A landscape with many valleys, sampled at points; each row gives a point and its height.
From any point a ball rolls to the lowest of the 2 points nearest to it. It stops when none of these is lower. Distance is the straight distance between rows; heights are no part of it.
dofus: [133  73  53 184 115 159 129  85 123  93 159 146 102 121 130 109 157 159
 166  87 114 118 142 133 195 142 160 117  59 103  75 111 171 103  90 123
 147 144 142 104 170 155 130 118 137 145 109  97 112 130 139 112 132 145
 124 140 142 164]  height 5.01
Ber: [171 134 158 122 176 137 167 157 131 152 139 106 150 121 122 134 137 113
  74  93 100  76 170  96 169  84 100 186 127 146 154 153 109 114 172 117
  96 151 149  88 143 167 166 114 154 105 193 142  56 159  98 151 169 112
 127 142 156 104]  height 2.95
ves: [135 101  81 168 101  99 152 136 131 126 107  95 120 193  68  94 147 117
 163 141 145 120 145 104 132 168 198 108  89 144  75 115 102 172 124 158
 153  96 107  99  86 115 157 103 102 123 110 139 131 119 190 109  95 126
 130 129  80 170]  height 3.66
bal: [135 156 124  54 162 185 165 145 112 147 104 114 118  49 193 163 104  59
 109  79 108  97 116 142  89  74  57 139 144 115 139 110 184 117 165 123
 150 156 145 221 124  84 161 102 157 147 130  93 113 132  80 126 121 180
 120 149 162 143]  height 7.55
dur: [141 158 112 141 142 141 147 128 115 116 113 134 136  80 136 139 116  97
 162  80 143 146 120 140  88 169 128  68 133  96 157 129 128 112 139 117
 160 106  75 153 163 102 123 113 117 108 106 137 190 147 140 132  70 160
 107 126 135 161]  height 5.76
Velu: [113 124 129 163 126  30 103 146 147 129 141 139  98  97 136 122 110 132
 115 145 160 113 156 137 164 146 120 113 117 181 136 110  62 133  92 106
 154 112 158 117 105 143  89 189 107  73 156 204 147 206 125 163 145 107
  95 167  90 106]  height 2.89
Bap: [129 106  41 209 117 167 137 110 120 101 146 163 117 120 113 100 166 166
 168  73 117 124 135 148 173 168 193  70  76  76 101 114 149 106 114 113
 154 126  84 102 163 136 140 103 135 125  87 135 147 126 160  86  93 158
 116 141 137 170]  height 4.54
fov: [149 113  95 139 135 145 197 123 115 126 116  97 108 152  86 126 157  83
 162 101 119 105 145 104 118 152 156 118  84 127  94 133 145 131 160 145
 149 124 113 139 138 119 174  74 124 134 137 114 126 120 155 128 108 143
 130 120 126 170]  height 3.96
zizu: [130 115 128 156 131  74 154 144 153 147 145 118 115 105 124 149 135 135
  83 133 125  60 162 130 141 128 139 136 106 182 144 150 107 152 145 104
 131 135 152 104 163 148 101 132 130  71 156 168 145 201 120 177 157 129
 118 172 102 104]  height 2.47
loma: [141 131 136 186 142  34 109 150 156 130 170 155  89 102 125 103 128 139
 129 125 141 114 160 153 222 170 154 127 126 137 144 123  56 117  89  98
 113 111 137  91 109 168 110 186 141  63 189 223 112 180 156 160 119  90
  95 168 104 112]  height 3.24
vosib: [138 177 167 136 110 119 121 211 137 165  88  95 200 155  86 129 112 121
  52 166 131  90 129  96  78  53 112 158 148 146 166 136  57 186 158 161
 132 121 104  97  84 127 139  86 111  95  99 142 140 187 105 106 169 127
 140 167  79  92]  height 0.83
ridel: [141 180 120 107 111 170 160 154 100 126  77 121 127 103 129 130 110  75
 166  76 107 187 109 148  90 126 130  81 161  78 152 115 109 115 149 107
 164 129  66 168 125  96 138 134 124 126 116 151 154 119 129  88  90 188
  95 110 149 173]  height 6.32
noge: [134 141  94 138 111 135  89 123 107 111 104 152 123 106 146 115 100  91
 186 116 145 199 111 167 124 161 125  92 142  92 139 105 118 101  84 119
 151 110  98 150 105  99 132 168 103 141 114 153 155 110 153  96  76 121
 106 111 121 171]  height 5.31
Teg: [ 85 147 110  78 129 171 164  98 130 121 186 148  79  70 162 136 152 146
  92 131 101  95  80 172 112 186 116 110 137 137 104 160 187  90 162 117
 129 166 127 168 170 124 110 137 164 109 104 127 121  89  93 154 152 201
 127 138 167 135]  height 5.50
Zukob: [159 100 141 168 173  85  94 108 154 118 163 139 120 111 139 136 113 127
 144 126 159 101 166 124 175 182 114 161 113 131 129 141 127 126 115 131
  68 113 146  95 134 154 121 131 144 115 174 149 133 137 164 180  78  60
 150 134 118 125]  height 3.97
Zivi: [155 113  47 190 129 166 104 116 101 120 127 183 141 121 131 109 134 120
 171  90 125 148 138 170 166 170 157 111  98  55 118 110 148 106 101 108
 132 121  87 118 130 112 148 108 127 137 107 135 147  99 170  81  63 127
 120 134 133 171]  height 3.99
Fupum: [118 147 159 132 167 169 117 132 131 135 139 137 174 101 157 140 142 177
  73 100 102  98 128 132 108  86 113 128 155  92 192 149 147 112 151 108
  97 143 109 116 202 141 113  86 145 121 102 100 135 150 106 125 138 138
 154 139 177  86]  height 1.84
sul: [ 84 146 164 105 128  37  99 137 146 120 134 138  94  88 139 135 103 159
 108 173 156 133 114 117 135 131 116 100 142 193 143  96  50 146 112 118
 154 120 155 130  80 142  65 218 105  87 141 188 149 180  82 159 187 118
  96 145  91  71]  height 3.17
gaf: [153 124 111 190 154 156 162 124 126 123 117 105 145 172  88 121 163 139
 168  71 115 113 167  71 129 113 170  71  89  96 126 124 120 137 143 136
 111 101  94 101 179 131 148  44 124 143 119  66 151 170 150 114 107 127
 136 128 128 150]  height 2.32
fiv: [115 108 169 131 136 135  79 104 144 133 130 110 164 169 143 140 129 204
 101 124 126 133 140  79 112  71 119 143 126 119 143 126 153 140  99 148
 117 129 137  86 180 146  98 103 124 159 105  63 122 164 115 128 164  88
 158 109 143  93]  height 1.88
botis: [148  84  52 173 125 147  92  95 100 119 129 167 125 145 127 108 137 110
 169 130 128 149 135 178 170 178 144 148  91  90  90 112 177 112  88 122
 121 134 139 130 102 117 148 121 120 163 116 126 129  68 167  99  77  94
 140 131 126 160]  height 4.43
dofep: [137 129  99 168 141 181 109 149 116 136 140 182 193 120 155 119 165 171
  65 107 105  78 124 175 123  67 129 152 151  69 165 148 162 115 151  90
  97 144 112 111 181 126 135  61 146 112  93 122 136 125 125  74 113 157
 155 166 184  98]  height 2.46
Memol: [161 105  85 168 118 118 139 124 125 143  95 122 160 191  84 110 137 119
 149 147 174 122 143 111  97 160 177 134 121 126 104 124 137 192 127 164
 136  97  94 106  99  94 148  64 107 125 105 120 168 109 200 117  68 105
 166 133  81 146]  height 4.24
peb: [131 135 186 105 160  38 152 135 150 149 144 113  97  85 149 153  96 100
  98 160 156 106 140 106 141 158  86 141 143 212 157 144  78 140 158 128
 113 111 176 142 113 156  86 175 136  87 195 173 127 177  97 229 149  91
 117 147  87  81]  height 1.65
zikoz: [125  74 104 123 115 116 163  86 139 130 131  73 121 159 101 147 134 115
 123 153 160  75 125  90  72 142 135 138  94 184  83 141 187 185 144 173
 176 129 160 143 157  96 115  68 114 137  99  63 166 146 146 169 131 142
 166 130  92 128]  height 3.32
rin: [146 101 147 133 142  50 164 143 146 159 163 120  95 100 140 137 127 105
  87 160 147  74 147 131 160 158 117 163 124 195 138 161 110 154 141 111
 118 125 178 125 140 146  96 151 148  77 189 174 120 160 128 208 154 109
 122 159  89  92]  height 2.10
Suzut: [104  92 105  92 101 117  78 114 126 124 113 121 119 122 144 119  79 110
 129 191 167 145 116 133 116  76  79 180 139 182  94  94 147 164  97 149
 160 152 205 170  77 104 136 172 107 156 126 112 103 116 100 105 172 114
 132 111 103 124]  height 1.95
lubim: [142 113 166 123 166 112 101  94 135 129 145 122 130 115 154 148 111 122
 131 139 146 120 137 109 134 163  90 164 131 144 136 148 148 113 127 141
  75 117 146 120 143 143 114 127 135 142 162 122 126 119 139 187 102  69
 157 104 126 115]  height 4.30
parit: [121 161 173  35 121 132 132 130 125 126 103 137  99 129 115 125  92 105
 143 178 124 202  75 137 143 131 101 133 183 155 151 109  90 114 136 130
  87 137 155 155  52 132 131 215 128 165 169 158  93  56 104 133 152  94
 139  74 125 120]  height 6.23
bavet: [176 114 113 166 188 153 167 120 129 121 128  95 148 127 106 148 141 103
 152  47 127  71 170  67 135  98 124 114  80 118 130 117 152 129 152 141
 109 117 139 123 180 132 168  30 129 152 152  57 138 182 128 143 111 116
 143 150 122 154]  height 0.36
bug: [161 138  99 114  95 167 127 133 105 149  69 127 183 148 151 149 100  78
 143 108 123 183 126 152  56  78 100 147 173  63 125 106 178 170 133 123
 156 136 127 177 122  76 132  80 119 164 101  64 169  98 132  91  81 149
 134 125 136 134]  height 5.67
Zan: [142 127  98 192 127 157 147 144 138 135 144 127 151 184  81 100 182 185
 109 103  88  82 155 132 181 106 189 132 105 102 126 129 110 128 143 106
 110 138  94  51 154 168 168  81 152  99 116 143  91 153 164  83 151 140
 130 148 137 115]  height 4.55
sosir: [137 135 124  73 158 132 152 146 113 136 145 162 108  64 159 130 101  75
  91 173 144  98 102 170 140 124  64 197 158 167 135 146 127 124 172 109
 115 155 178 183  73 122 130 161 158  95 172 178  75  78  92 133 148 140
 125 125 140  87]  height 7.10
kadul: [105 111 125 100  87 140  98 128 137 141 109  88 128 149 144 130 111 146
 122 125 122 149 123  78 122   8 109 137 122 133 102  92 146 151  86 154
 185 134 164 146 114 128 144 139 112 187 107  57  97 153  92  82 184 133
 123 130 132 147]  height 6.83
gati: [ 81 144 162  97 113 100 205 142 139 119 137 104  83 141  76 118 164 141
 119 160 107 128 104 119  94 179 177  85 130 172 115 167 118 119 172 128
 149 112  94 119 138 139 112 141 126 116 128 161 132 103 132 174 139 166
 110 113 135 130]  height 5.80
nagu: [140 141 144  84 174 160 143 135 131 148 131 106 151  76 174 178 103  90
  92 102 128  80 130 115  70  81  63 152 134 136 155 128 171 140 170 137
 127 144 149 188 164 103 145  79 145 139 121  80 136 158  90 156 127 138
 142 150 136 117]  height 7.80
Lok: [104 110 130 143 100  86 238 145 132 132 147  97  88 164  65 111 192 144
 110 151  96  79 134 133 128 181 211 100  94 176  88 176 124 145 178 115
 147 118 117  99 154 152 127 112 136  93 131 161 134 120 152 179 143 174
 107 151 117 133]  height 5.42
gizug: [112 171 109  90  77 173 137 165 107 135  62 112 116 118 126 117  98  69
 171  94 117 194 104 140  86  81 119  90 167  91 137  94 107 137 124 127
 192 139  90 187  85  83 137 157 108 147 106 139 134 115 118  59 126 198
  95 118 129 179]  height 6.44
movel: [125 203 183  84 113 141  90 207 133 143  79 120 161 118 135 144  80 124
 101 135 123 158 106  98  95  33  87 146 165 112 172  95  44 151 115 150
 143 131 111 145  51 126 137 148 124 122  96 130 120 171  79  68 188 145
 112 142 106 111]  height 2.18
gire: [114 127 113 116 122 164  97 120 117 132 115 137 140 104 174 141 104 118
 133 100 123 157 121 138 111  69  92 133 138  86 135 101 174 119 105 121
 147 138 138 165 151 107 125 121 130 176 109  80 128 130 105  98 127 137
 124 118 151 138]  height 6.35
Vol: [119 147 105  99  96 179 124 155 105 143  79 130 139 117 157 131  98  90
 140 105 115 182 112 146  88  50 102 129 168  83 132  94 156 145 118 126
 169 142 122 186 112  86 137 124 121 162  98 107 131 111 111  67 127 168
 118 126 145 148]  height 6.04
rur: [ 91 147 178  75 148 119 124 117 140 111 138 123  81  77 149 144 102 135
 136 124 121 149 119 109 136 119  98 107 132 169 137 108  98  96 130 118
 148 151 144 155 112 145 113 207 136 134 160 141  93 144  64 148 196 135
  93  94 146 122]  height 3.90
Lobi: [118 148 151 133 119 111  74 129 126 116 130 146 141 155 123 114 113 164
 136 140 132 173 114 133 144 134 138 123 145 109 149 116  91 100  81 130
 109 104  96  92 104 143 112 172 122 118 122 161 120 127 149  98 126  97
 133 103 121 116]  height 4.46
sare: [122 109 103 153 121 132 100  96 112 110 151 170 112 141 126  95 152 141
 147 155 120 167 107 185 153 212 160 140 128 101 111 141 176  93 101 116
  93 122 123 113 120 127 119 137 130 154 111 152 141  32 166 141  66 102
 147 129 134 146]  height 4.77
Von: [161 101  59 132 150 165 121 122 113 119 142 177 141  78 163 145 133  75
 119  96 135  62 135 179 140 126  92 159 102  95 110 134 185  99 139 103
 134 145 148 169 129 107 163  95 132 125 130 113 125 116 123  97  83 162
 135 164 152 157]  height 6.36
Ludi: [126 112 124 108 126 134  61 127 121 134 109 143 155 116 170 148  67  95
 125 169 174 146 131 136  88  53  63 179 142 141 118 108 146 168  94 149
 136 134 179 181  95  98 132 131 117 159 112 100 124 127 104 102 127  99
 144 122 112 110]  height 2.45
fav: [116 135 108 151 131 118 135 109 133 118 143 149 120  90 133 129 129 133
 141 130 165 123 113 153  88 201 144  75 133 127 141 143 151 113 129 126
 164 107  86 150 152 100 100 116 127 107  92 155 194 128 160 159  69 147
 124 133 125 137]  height 5.40
Dakig: [123 164 160 187 151  97 128 149 159 116 138 109 136 157  84 131 166 168
 122  88 107  99 167 100 154 144 177  67 101 127 176 150  58 104 143 114
 108  95  73  49 155 170 127 127 125  81 139 154 138 200 141 160 127 109
 111 144 127 108]  height 3.53
roz: [101 189 193  70  97 148  86 172 129 138  77 144 156 133 146 149  75 157
 124 148 124 183  91 115  79  53 111 123 195  99 172  88  67 177 122 147
 131 142 109 163  73 115 104 166 127 123  84 117 157 126  84  76 180 145
 135 111 112 100]  height 2.80
pove: [133 121 112 125 119 114  69 111 114 114 103 144 131 125 140 117  90  85
 165 164 169 184 117 157 119 146 103 131 146 127 127 111 127 124  81 133
 121 109 140 153  83 104 133 165  98 146 126 145 146 100 151 120  81  85
 131 105 105 141]  height 5.68
tato: [117 101 128 103 141 146 154  73 149 129 153  78 110 129 138 159 131 131
 129 114 136  85 124  83  82 135 100 121 104 158 101 145 195 149 144 168
 143 134 151 157 198 110 110  68 137 156 109  41 146 151 116 188 140 135
 154 118 117 125]  height 2.70
fop: [125 140 139  72 118 130  75 113 113 121  98 150 121 123 140 124  79  81
 161 203 162 204  85 168 119 131  95 148 179 135 140 107 111 125  97 125
  84 119 175 179  52  98 129 202 113 166 134 148 132  55 120 128 104  75
 144  88 108 111]  height 5.94
par: [158 107 101 146 111 148 143 117 117 143  82 101 161 196 100 126 136 111
 152 114 137 142 143  88  88 113 148 134 120 106 103 118 150 181 124 158
 141 112 112 125 142  95 139  47 102 159 109  66 159 124 164 103  99 115
 165 112 104 148]  height 4.78
Tidor: [137  92 134 163 145 152 118  93 134 136 137 118 154 185 120 129 163 196
 110 116 107 104 155  93 145 100 142 162 102 110 121 133 163 132 118 136
  92 132 143  64 194 155 121  72 143 155 120  80 103 136 138 129 149  91
 171 119 148 104]  height 1.80
merap: [142  80  80 166 143 155 116  62 133 103 177 146  95 107 156 134 155 146
 159  99 123 103 135 132 177 190 126 132  68 114  81 134 202  97 103 135
 115 140 155 122 174 146 117 103 140 156 124  79 134 116 135 156 111 131
 143 132 140 160]  height 5.32
Bova: [162 116 168 140 170 174 117  90 117 155 119 117 176 161 147 150 156 151
 122  79  87 128 153  96 138 111 110 162 115  70 140 129 165 108 134 125
  55 115 139  83 206 138 123  50 145 191 146  44 124 118 125 147 125  76
 171 114 162 113]  height 0.59
Gagof: [125 113 143 167 129  50 100 124 158 103 171 169  88 113 119  73 132 159
 148 156 154 143 136 167 205 196 148 128 151 136 127 119  98 107  75 107
 101 107 149  93 101 159 102 197 134  86 150 209 117 119 165 159  79  87
 110 151 111 115]  height 3.58
kob: [ 97 155 178 167 129 101 129 133 144 101 134  91 115 172  86 131 183 172
 163  96 106 129 167  64 148 146 183  41  78 129 141 151  67  94 120 138
 118  94  73  64 151 159 129 138 109 127 131 100 138 184 132 148 141 131
  87 100 149 129]  height 4.48
Nud: [119  81  80 146  89 144 110 115 115 127 131 154 165 150 132 123 132 148
 110 165 147 112 111 167  92  96 134 163 133 131 103 127 181 155 128 144
 152 145 143 148 130  99 128 104 129 129  81 130 140 106 148  83 122 142
 151 139 124 111]  height 2.92
Vumu: [130 133 181  67 137 102 142 126 132 126 142 131 107 144 113 113 109 135
 118 175 114 172 101 116 160 135 111 158 162 169 134 131  94 112 127 128
  92 140 157 108  76 164 123 201 133 148 192 154  63  79 106 145 178  87
 124  84 136 103]  height 6.52
gutu: [ 99 116 133  86 100 167 105 109 123 149 114 113 132 135 177 147 112 159
 112 116 108 158 115 117 109  21 100 143 144 106 116  97 192 127 103 137
 157 150 164 157 150 117 128 124 138 204 106  50 101 111  85  99 181 125
 138 122 159 122]  height 6.59
kefer: [127 134 119  65 153 162 147 125 111 142 128 141 115  73 169 145 107  69
 104 138 130 103 108 162 106 119  62 171 145 140 123 133 170 116 167 120
 130 164 161 200 102  94 148 133 148 129 140 131  93  91  98 126 133 151
 138 124 143 120]  height 7.28
Fut: [107  98 117  93  94  90 139 129 133 117 124 102  81 154  90  79 130 112
 152 185 138 167 100 131 135 164 147 122 140 181  83 118 118 134 113 135
 147 126 161 140  67 128 141 184  95 142 142 160 105  82 150 128 143 124
 106 105 100 158]  height 2.11
fom: [133 154 186  99 169  96 156 145 141 140 131  94 120  90 131 163  98  85
 105 121 138 107 141  92 120 141  90 130 131 179 161 145  90 113 178 133
 111 114 131 133 132 142 123 150 136 102 180 159 120 172  92 202 137 100
 119 127 118 110]  height 0.74
fesof: [149 118 146 126 143 157 117  93 115 141 111 125 167 157 152 153 130 131
 122 119 114 147 134 121  95 135 109 155 135  84 135 137 174 134 128 133
  84 123 121 120 182 113 110  69 135 170 123  69 152  98 143 143 101  92
 172 109 142 111]  height 1.81
Toti: [125 173 224  84 142 123 172 164 128 140 105  76 137 159  92 152 141 101
 124 122 105 137 143  64 116 117 134  97 127 144 161 168  68 112 181 146
  95 113  91 104 123 146 154 135 119 124 170 126 102 149 110 155 146 124
 112  94 155 123]  height 3.80
Rele: [149 116 142  96 151  76 151 163 116 147 148 142  97  94 140 113 105  83
 104 181 157 123 112 142 170 130  90 185 164 193 138 135  85 141 135 116
 123 140 192 148  73 151 124 190 142  97 201 190  77 110 104 151 172 108
 108 128 108  86]  height 6.92
karig: [ 78 155 181  96 100 132  99 120 138 116 115 137 133 148 136 136 116 201
 126 150 131 184  91 124  78 125 158  72 177 117 159 123 110 141 114 137
 138 127  83 126 144 122  76 162 119 133  90 122 163 114 121 122 151 132
 140  87 132 103]  height 3.85
vig: [115 148 146 102 108 140  92 134 119 124 115 127 126 157 114 118 116 136
 140 125 102 183 119 115 147 101 123 129 138 110 132 106 102  94  92 124
 125 127 112 111  98 133 136 173 116 156 137 136  84 118 121  77 165 117
 114  90 137 137]  height 4.97
duf: [132 104  93 129 101 128 118 136 126 129 101  91 128 157 105 116 120  96
 151 116 133 136 142  90 138  70 118 143  95 140  87  98 128 144  94 154
 172 125 147 132 105 119 168 123 103 162 126 100 101 152 123  82 141 130
 117 121 116 171]  height 7.13
pav: [151 110 107 131 161 139 169 113 139 126 152  93 124  99 122 160 135 111
 119  89 126  47 146 103 124 118 112 130  89 155 117 135 173 128 158 133
 137 135 152 137 195 128 142  68 134 125 127  83 140 175 115 168 132 148
 131 153 124 136]  height 1.78
Zus: [160 144 192 114 178 120 156 159 136 153 119  79 161 129 116 160 110  89
  94 103 127  98 168  64 129  94  85 164 120 167 160 150  88 128 177 145
  95 122 140 101 136 157 156 109 134 118 186 128  98 189  95 181 153  85
 128 131 125 111]  height 1.97
Kadif: [ 91 145 175 105 157  77 101 134 142 121 149 140  92  66 160 154 104 162
 106 126 130 119 130 112 146 109 101 110 123 182 161 105  64 115 115 105
 155 146 156 133 117 154  83 214 129  88 161 162 117 196  47 162 210 130
  84 139 123  77]  height 3.43
rabo: [152 179 167  97 111 162 124 148  99 140  80 118 144 168 114 134 115  86
 147  97  87 197 124 123 144 105 123 128 150  71 148 121  86  91 120 118
  95 114  91 112 102 126 157 142 133 151 151 145  91 108 135  77 129 120
 122  96 144 148]  height 5.66
pon: [140 151 145 145 119 119 101  94 108 103 103 152 132 118 150 126 113 134
 186 122 139 216 100 164 128 203 145  78 161  71 148 128 116  90  94 112
 100  88  85 124 140 119 109 163 120 142 113 146 176  90 160 135  47 111
 123 104 132 151]  height 4.79
Zafa: [148 118 110 149 160 148 135 115 132 122 189 164  93  83 154 128 159 127
 128 104 110  84 138 159 198 220 119 153 107 101 110 156 161  74 145  99
  90 135 126 119 155 164 137 123 141 112 161 149 116  90 136 159  92 136
 134 152 163 166]  height 5.72
Mugav: [104 163 189  93 101 123 164 149 126 127  89  66 118 167  88 145 150  93
 162 121 120 155 150  62  98 115 146  78 118 135 130 152  78 127 155 159
 129 110  92 126 118 122 143 133  99 156 143 102 125 129 135 130 137 145
 101  87 146 161]  height 5.11
zipo: [108 117 120 143 120  99 113  96 146 102 167 189 115 108 137  88 142 152
 131 186 158 132  86 196 115 205 147 125 159 137 125 155 162 108 115 115
 108 116 141 145 106 119  99 148 134 107 102 179 149  52 158 158  56 122
 143 145 121 117]  height 5.03
keza: [112 111 117  89 111 105 116 128 122 119 120 104  86 111 124 105  99  92
 147 167 150 158 113 129 136 122  99 140 134 184  95 100 116 132 105 132
 165 142 182 162  77 117 140 194 103 142 153 146  95 120 110 118 171 125
 106 102 110 150]  height 1.28
gegab: [133 105  71 129 109 164 191 108 107 116 133 119  90 130 106 116 164  99
 149 112 105 117 108 150 132 177 153 134  86 129  77 135 188 109 146 134
 166 151 134 152 135 125 166 101 130 136 117 127 113  81 147 124 120 171
 130 127 140 173]  height 4.68
des: [ 88 165 146  41 150 177 166  96 129 121 186 158  67  67 166 129 140 138
 103 129  84 127  80 163 143 192  97 123 153 139 125 151 163  74 166 109
  96 165 134 162 135 140 111 164 167 140 151 139  93  57  71 164 171 171
 129 117 176 130]  height 5.08
Tano: [111 174 163 121  94 132  94 109 118 107 100 151 153 132 159 134  95 179
 155 142 141 225  89 163  88 158 159  67 195  79 164 123 106 126 106 111
 119 111  79 132 137 109  75 172 125 127  86 131 192  93 131 115  91 141
 130  93 135 114]  height 4.28
mipa: [142 114 150  93 140  99 116 143 119 139 143 132 119 124 140 119 104 135
  96 160 135 135 127 112 167  97  91 190 149 175 124 122  91 135 108 120
 120 153 179 113  84 158 128 198 138 119 183 158  53 127  89 117 204 106
 117 117 121  92]  height 6.75
Rem: [ 85 158 169  46 143 173 146 112 128 126 138 138  90  71 160 146 115 142
 116 105  92 140 108 128 123 106  95 118 148 140 141 118 144  87 153 118
 131 169 135 168 136 130 123 171 160 153 140 119  87 103  65 138 190 161
 118  94 164 129]  height 4.47
Dizu: [117  97  89 169 116 120 108  89 138 112 160 179 139 113 141 117 139 162
 128 166 174 109 108 183  83 187 159 104 133 129 125 160 178 135 118 127
 151 118 120 145 134  99  91 106 133 103  71 147 190  91 170 144  63 142
 144 146 123 119]  height 5.19
Muba: [102  95 106 133  85  58 157 141 136 115 114  83  84 179  64  74 158 114
 172 169 137 141 132 109 147 184 187  92  99 170  65 127  94 152 119 150
 158  97 140 111  73 125 149 158  90 138 128 146 121 102 171 132 115 136
  98 118  89 179]  height 2.93
Ros: [189 126  89 143 121 163 143 129 111 141  71 107 184 164 128 148 115  80
 162  79 132 165 147 115  75  87 111 141 145  71 111 105 178 175 120 142
 146 117 131 153 133  88 140  36 106 165 123  29 186 121 145  97  69 124
 155 134 122 140]  height 5.30
pido: [ 93 142 163 141 109 113 164 144 125 121 119  71 115 177  77 127 177 131
 167 107 109 127 173  54 135 111 163  71  78 140 115 147  82 117 133 157
 134 109  94  97 139 136 146 125 100 151 138  74 118 166 129 124 149 148
  88  94 153 153]  height 5.46
Nefak: [ 94 181 182 100  74 119  71 159 137 127  97 137 164 160 125 124 106 190
 126 160 138 185  83 115  83 104 156  78 187 110 165  98  63 163 108 145
 147 123  74 124  80 111  88 175 105 116  77 140 169 127 123  71 166 151
 129 101  94 100]  height 3.34
gegu: [105 108  89  96  96 154 198  95 120 109 174 113  70 113 122 115 176 120
 121 136  94 108  78 158 122 199 153 120  97 162  64 159 200 109 152 129
 156 170 147 154 156 135 135 122 153 117 107 128 112  83 127 159 163 206
 116 143 144 158]  height 5.14
fona: [180  85  97 157 172 143 135  78 131 123 163 131  98 113 140 141 138  97
 173  92 131  86 156 120 182 200 109 158  69 124  77 125 188 116 123 135
  93 142 163 129 136 144 147  88 134 153 168  85 116 111 142 165  98  95
 144 133 120 166]  height 5.59
kemoz: [145 125  80 170 130 153  84 127 110 122 133 202 170 110 154 116 129 125
 124 124 134 127 125 193 132 130 130 135 135  66 141 142 140 103 119  96
 117 119 102 133 125 108 129 119 137 112 108 166 149  92 144  77  74 138
 130 139 152 137]  height 3.41
rulog: [150  94  67 169 131 138 127 125 129 113 187 186  95  82 152 106 160 128
 130 119 118  86 141 194 215 188 149 158  96 108  94 141 152  94 120  87
 119 162 148 122 139 159 147 144 144  93 144 174 106  92 149 114 107 156
 120 170 160 162]  height 5.98
namot: [135 140  96 185 125 169 153 146 117 122 117 119 153 180  86 102 182 171
 146  77  91 122 149 111 139 105 187  73 105  85 136 124 112 123 132 118
 144 115  73  82 171 141 156  69 131 128  85 103 133 163 153  79 129 161
 118 132 141 141]  height 3.67
beg: [139 143 116 183 138  85 123 162 155 138 137 114 146 153  91 129 135 145
 101 118 128  79 176 114 157 128 161 118 109 151 152 137  73 146 130 117
 120 111 109  65 132 155 125 120 130  76 143 169 146 203 150 147 126 103
 120 164  99 117]  height 2.94
nid: [117 175 187 112 127 111 143 174 139 151 103  97 158 153  94 142 121 135
  72 155 124 109 120  94  82  97 139 123 152 149 174 150  72 159 174 142
 122 116  85 101 127 136 118 113 112  86 124 150 141 164 113 145 147 119
 143 134 114  85]  height 1.74
moda: [107 134 145 137 139 142  78 132 131 129 134 148 170 123 154 136 116 186
 100 132 133 130 124 126 107  71 116 136 147 107 165 127 131 124 109 124
 119 136 113 117 161 137 101 125 135 122  95 117 137 159 108 100 146 116
 139 129 148  86]  height 1.12
balin: [123 107 108 169 128  83  95 122 141 110 145 136 109 145 114  96 124 153
 149 139 150 142 143 135 170 168 150 115 122 135 115 110 102 122  83 126
 125 102 121  85 107 150 124 163 123 108 130 176 125 138 173 126 101  93
 120 132 108 139]  height 3.98
luze: [150 131  71 183 110 180 118 149 104 138 126 176 192 144 129 107 154 159
 110 103 112 116 130 185 131  94 150 136 139  65 146 126 149 120 133 107
 125 130  86 110 145 107 148  83 142 119  81 147 145 119 152  50 102 159
 131 150 146 123]  height 2.96
Luse: [124 107 116 129 107 156 106 105 105 144 114 154 174 163 145 130 133 134
 104 161 130 145 113 164  76 108 125 171 151  93 124 140 184 153 129 130
 113 140 130 139 147  92 112  81 135 159  97 103 143  68 145 103 109 117
 171 115 136 102]  height 2.54
med: [ 97 177 211  91 132  83 162 162 148 134 112  88 121 149  87 150 140 137
  94 148 116 122 122  79 101 123 153  80 128 167 165 156  58 128 178 138
 122 108  87 102 118 148 114 154 110  98 154 146 131 157 103 174 161 124
 110 111 127  94]  height 2.63
Sosi: [156 111 130 209 156  65 107 131 180 127 176 141 107 129 119 114 140 163
 133 126 146  96 185 132 216 188 177 137 115 122 134 137  94 149 105 109
  80 115 126  59 136 170 112 131 160  79 179 180 122 169 180 167  80  67
 126 168 105 114]  height 3.60
rad: [125 168 175 136 127 129  70 195 140 145 106 134 201 129 143 144  84 152
  75 163 151 119 121 115  76  32  87 169 162 120 179 119  71 173 115 158
 124 126 117 131  86 125 125 113 123 104  76 122 145 193  90  89 167 115
 136 164 100  77]  height 1.48
Ripu: [116  71 104 130 103 120 120 114 130 132 130 110 143 150 122 136 121 145
  97 180 158  82 122 120  87 103 127 173 121 171  94 128 178 183 127 157
 155 145 164 131 143 107 118 101 119 125  96 103 146 141 145 130 139 131
 158 138 106 108]  height 3.22
Mita: [151  70  43 142 111 151 127 105 111 105 162 172 116  91 157 123 147  99
 122 120 128  81 126 195 171 139 123 175  88 124  79 124 198 104 124 105
 144 170 175 159 125 127 154 124 138 111 113 127 103  95 137 104 124 168
 127 166 149 154]  height 6.18
Puva: [121 108 111 169 112 110 180 143 136 133 137 102 117 189  64 105 184 160
 124 129 100  83 157 114 160 133 203 112  87 142  98 146  97 146 156 122
 133 122 108  73 144 158 151 105 133 104 125 139 115 145 158 121 155 153
 112 139 127 134]  height 5.02

Where does a ball stop that starts at each point below?
dur => Zivi
Rele => vosib
pon => vosib
bug => keza
pido => fom
Teg => Velu

Call two points neighbours if one is among the 2 nearest of the other. Go from one point of each pair to the other, from neighbour to neighbour, staying as low as possible. Name the highest point that can't be avoided.
fom, moda => gati
moda, bavet => zikoz
Bova, Velu => lubim
fom, vosib => pido
moda, Bova => fiv
